Points on a hilly landscape, in no order, each with its height.
A ball rolls from a point to the lowest of its 2 nearest points, and stops where none of them is lower. Distance is the straight distance between rows; heights are no part of it.
J_688: [160 182  97 151 114 143 163 133 189 177 111 116 106 143 147 110 114 142
 154 165 114 110 115]  height 669
J_439: [191 150 101 143 110 137 135 137 158 190 121 101 113 134 169 108 136 154
 169 129  90 104 130]  height 724
J_969: [ 77 131 150 104 104 139 146 163 137 152 147 116 132 168 149 164 105 140
 132 200 142 147 179]  height 547
J_150: [ 83  98 149 120 103 114  62 134 173 102 125 156 135 189 119 106 107 113
 107  84 119 143 115]  height 504
J_443: [157 141  97 123 119 118 159 127 186 121 111 126 173 185 115  85 168  99
 143 116 101 124  93]  height 316
J_743: [119 161 134  78 114 116 105 105 178  89 109 182 187 161 114 135 110  91
  97 127  82 110  83]  height 736
J_822: [ 94 132 120 150 111 126 153  98  72 164 137 105 133  65 154 147  92 151
 146 142 170 142 170]  height 538
J_78: [154 159 113 119  97 156 163 134  90 179 149  82 127 131 186 151 125 145
 165 190 126 152 171]  height 680
J_747: [139 130 106 114 128 111 137 114 191 134 117 140 177 145 176  53 152  97
 142  89 105 124  90]  height 49
J_227: [ 98 140 109 141 160 116 132 152 176 116  93 108 124 153 184 113 139 127
  83  92 116 143  73]  height 254
J_259: [118  93 156 142 101 145  49 115 105 160 135 112  94 135 113 150  98 137
 124  81 158 169 166]  height 690
J_465: [114 100 160 117  91 119  40 130 148 134 143 129 126 138  96 116  96 121
  87  66 147 154 134]  height 616
J_818: [106 158  98 113 100 137 198 165 129 151 156 115 142 176  84 118 132 129
 148 161 149 119 116]  height 589
J_187: [135 160 120  97  86 123  87 119 187  95 103 142 163 158 102 141  78 140
 110 151  93  97 107]  height 642
J_545: [151 130 141 123 157 146 173 111  39 132 155 113  99  94 149 168 169 158
 199 167 157 154 178]  height 833
J_866: [157 122 106  98  97 107 149 143 159 118 139 148 166 188  94  91 148 132
 162 111  85 102  94]  height 444
J_964: [148  83 170  99 113 106  30 118  80 109 174 119 100  99  95 148 155 114
 162  90 108 117 159]  height 743
J_257: [143 114 134 123 187 120 156 139  66 118 122  93 106  96 121 158 190 141
 173 141 139 115 176]  height 818
J_559: [ 94 156 118 132 112 122 113 126 220 111 132 130  83 172 146 108 129 145
 146 111 101 111 102]  height 250
J_3: [117 123 149 144 144 115  81  78  94 137 127 105  45  99 123 154 135 124
 201  82 136 136 175]  height 539
J_965: [ 78 189 118 116 132 137 148 118 219 103 124 135  81 170 121 113 124 113
 114 131 119 124  81]  height 372
J_475: [ 88 107 137 118 100 127 109 135 178 123 154 168  82 192  98 110 107 133
 130 112 108 126 119]  height 387
J_746: [169  96 111 178 150 103 114  80 133 126  98 149 130  70 182  88 124 141
 176  69 139 107 135]  height 641
J_803: [ 44 112 147 114 105 118 121 158 112 126 162 132 115  90 117 169  93 123
  82 156 168 136 121]  height 563
J_830: [129 175  78 142 133 136 186 155 134 122 107 125 169 171  83 134 159  76
  86 155 119 192  44]  height 291
J_761: [142 149 133 141 117 146 182  69 125 153 121 148 162 125 157  73 100 121
 134  96 169  86 144]  height 477
J_779: [149 104 147 101 141 134 119 216 143 104 139 123 155 152 136 133 179 133
  95 136 103  87 126]  height 660
J_463: [114 126 153 135 146 130  77  86  80 135 143  82  36 108 142 186 139 126
 184 123 140 175 151]  height 574
J_656: [119 193 109  92 114 153 141 185 162  75 128 116 177 170  89 149 171  88
 104 135 128 101  70]  height 393
J_518: [ 51 106 165 127 133 128 101 131  81 125 160 121  92  91 108 191 119 128
 130 131 171 145 162]  height 515
J_400: [137  98 161 112 143 139  95 122 118 138 149 136  84 104 105 140 118 141
 118 148 119 106 185]  height 614
J_778: [105 127 147 115 103 122  55 125 142 105 152 127  98 102 102 131  88 117
  59  99 131 108 114]  height 696
J_82: [158  89 156 157 102 122  65  91 105 119 157 168 117 105 121  73 119 153
 161  63 157 156 194]  height 700
J_209: [190 123 111 146 134 143 183 138 106 125 128 112 163 147 104  72 170  68
  87  91 123 119 112]  height 723
J_211: [ 85 104 139 152 152 112 109 108  74 122 103 112 116  82 123 182 115 140
 144 130 157 134 157]  height 466
J_914: [154 150 126 131  87 152 115 107 113 177 160 106  87 118 167 157  75 144
 152 199 114 167 162]  height 622
J_168: [181  87 150 116 115 157  99 119  73 137 170 141  79 153 155 154 139 163
 166 138 115 172 151]  height 867
J_383: [ 91 160  91 139 128 126 174 143 131 132  97 115 181 145 133 140 118 116
  85 157 136 164  68]  height 433
J_491: [150  89 149 119 182 112 146  87  91  90  99 176 161  68 103 122 135 118
 110 104 155 108 137]  height 450
J_470: [160  94 159 178 134 134  83  82  84 113 112 157 114 114 142 128 113 156
 168  90 153 158 204]  height 637
J_92: [ 96 174 131  72 150 150 165 177 151  87 123 157 193 167 104 165 157  81
  76 148 135 140  68]  height 232
J_478: [154 123 170 152 148 129  85  81  66  98 124 150  79 112 118 140 136 136
 217  97 146 154 201]  height 587
J_565: [107 121 135 116 149 126 166 191  83 118 158 111 129  72  93 166 170 127
 103 139 149  97  94]  height 384
J_981: [104 149 137 103  98 157 192 182 129 156 167 112 152 179 115 144 142 132
 148 199 146 136 165]  height 597
J_697: [ 95 138 100 155 127 127 125 157 172 141 110 111  89 173 173 115 126 161
 131 102 112 123  93]  height 92
J_395: [146 128 137 130  93 139  94 118 137 159 156 138  90 135 119 143  76 154
 125 155  97 130 147]  height 536
J_632: [145  69 139 141 121 108  71 105 119 122 181 161 111  92 130  67 124 139
 169  90 110 132 177]  height 756
J_409: [132 187 117  97  97 133 107 163 192  72 112 117 163 167 108 139 157 128
 131 149  97  77 111]  height 522
J_600: [102 112 121 134 141 107 155 147 100 149 155 135  95  68 115 153 127 158
 100 214 132 164 149]  height 251
J_850: [134 125 147 113 159 128 151 166 143 116 115 135 145 134 116 125 151 123
  68 163 124 103 121]  height 611
J_363: [ 92 102 121 138  79 138 110 143 122 134 129 162 145 183  86 166  65 138
 139 148 143 157 116]  height 647
J_903: [149 191  91 154 129 135 187 126 204 170 103 122 118 136 133 104 118 100
 122 159 129 138  71]  height 596
J_46: [ 98 216 100 136 143 144 185 126 213 122 112 110 114 161 121 116 161  77
 106 143 133 158  71]  height 489
J_987: [162  85 131 133 169 107 122 101 150 115 114 129 153  75 173  66 158 137
 148 103 116 104 166]  height 570
J_236: [137  76 132 123 102  96  44 128 149 122 192 127 121 102 105  66 118 120
 141 106  83 138 154]  height 816
J_931: [190  82 133 138 136 141 144 147  84 114 115 164 175 136 124 106 124 162
 130 120 137 112 140]  height 579
J_159: [147 144 136 154 123 130 110  71 173 160  85 146 133 107 158 114  60 110
 115 118 127 122 119]  height 140
J_553: [ 93 168 108 134 108 137 139 165 173 124 120 120 111 175 134 159 108 158
 136 203 111 157 134]  height 467
J_541: [127 184 108 101 148 141 169 130 126 108 102 148 185 187 102 140 178  58
  74 135 112 188  68]  height 395
J_380: [119 141 135 147 168 127 134  68 159 152  83 133 113  63 170 125  93 111
  98 118 154 132 110]  height 204
J_13: [182 122 107 152 130 122  97 113 111 155  99  85 130 103 165 146 137 162
 151 118  95 105 122]  height 773
J_529: [ 80 137 104 115 115 123 150 135 106 134 112 125 172 137 132 150  96 127
  93 128 138 117  65]  height 514
J_292: [ 51 113 134 118 105 128 126 154 117 120 129 153 148 153 113 169  76 120
  97 131 158 150  94]  height 583
J_904: [130 143 119 137 123 154 180 106 109 165 127 116 122 104 155 106 100 149
 143 118 165 101 157]  height 552
J_325: [163  99 145 126 123 159 140 118  44 137 171 162  99 127 145 159 136 172
 166 176 147 155 171]  height 849
J_177: [176  54 135 121 119 120 130 147 128 115 136 202 168 165 132  80 128 164
 141 125 107 127 143]  height 645
J_274: [102 140 148 132 152 105 118 106  48 100 101 116 115  79  81 181 112 117
 194 129 156 113 167]  height 517
J_539: [149 146 113 142 126 132 120 152 126 147  85  52 164 118 151 150 132 144
 108 139 118 104 125]  height 817
J_7: [119 106 110 139 138 119 165 167  68 133 149 111 110  74 111 166 149 157
 118 168 129 148  96]  height 327
J_586: [168 125 109 158 144 144 164 145  74 142 129  60 165 115 112 109 165  86
  97 108 146  98 143]  height 770
J_590: [135 128 108 116 105 135 163 160 111 146 148 130 128 163  99 124 139 152
 142 128 108  95 105]  height 535
J_420: [156  74 155 122 168 114 138 114 108  92 117 157 166  99 138 101 156 137
 128  99 141  93 166]  height 508
J_490: [122 123 139 137 202 108 140  74 128 110  80 122 126  72 143 129 126 112
 112 110 144 116 123]  height 352
J_804: [115 144 102 107 157 127 131 152 137  95 110 111 142 140 163 117 164 116
  70  82 103 120  48]  height 366
J_223: [ 90 148 119 148 136 121 139 148 154 138 115 127  96 110 143 146  98 152
  86 201 125 166 113]  height 363
J_194: [162 125 133 112 174 131 182 125 131 118 103 136 175 131 123  97 161  86
  60 123 117 127 118]  height 667
J_374: [112  78 148 123 144  81  63 122 108  90 141 128 101  80  95 132 157 121
 139  86 109  90 137]  height 702
J_888: [159 104 126 157 102 122  91  94 148 157 110 145 115 140 152 108  75 139
 135 111 110 141 143]  height 400
J_899: [118 108 147 108 129 118  91 123 133 110 158 133  82  97 107 119 129 129
  94 109 110  78 139]  height 661
J_432: [146 135 118 154 177 128 170 146  85 135 109  56 126  92 123 139 192 119
 129 126 152 117 151]  height 800
J_417: [155 161 111 113 113 132 166  78 166 151 110 166 176 138 162  52 114  99
 152  83 132 101 106]  height 333

Call two points neighbours if one is among the 2 nearest of the other. Go from one point of each pair to the other, from neighbour to neighbour, staying as low as possible. Name the highest point that can't be avoided.
J_747 / J_830: J_292
J_600 / J_92: J_981
J_747 / J_211: J_904
J_830 / J_92: J_541

Where does a ball stop that starts at each point below?
J_420: J_159
J_13: J_697
J_325: J_850
J_981: J_600
J_632: J_3

Write out the way that a ball takes from each point below.
J_818: J_590 J_866 J_443 J_747
J_779: J_590 J_866 J_443 J_747
J_931: J_420 J_491 J_490 J_380 J_159
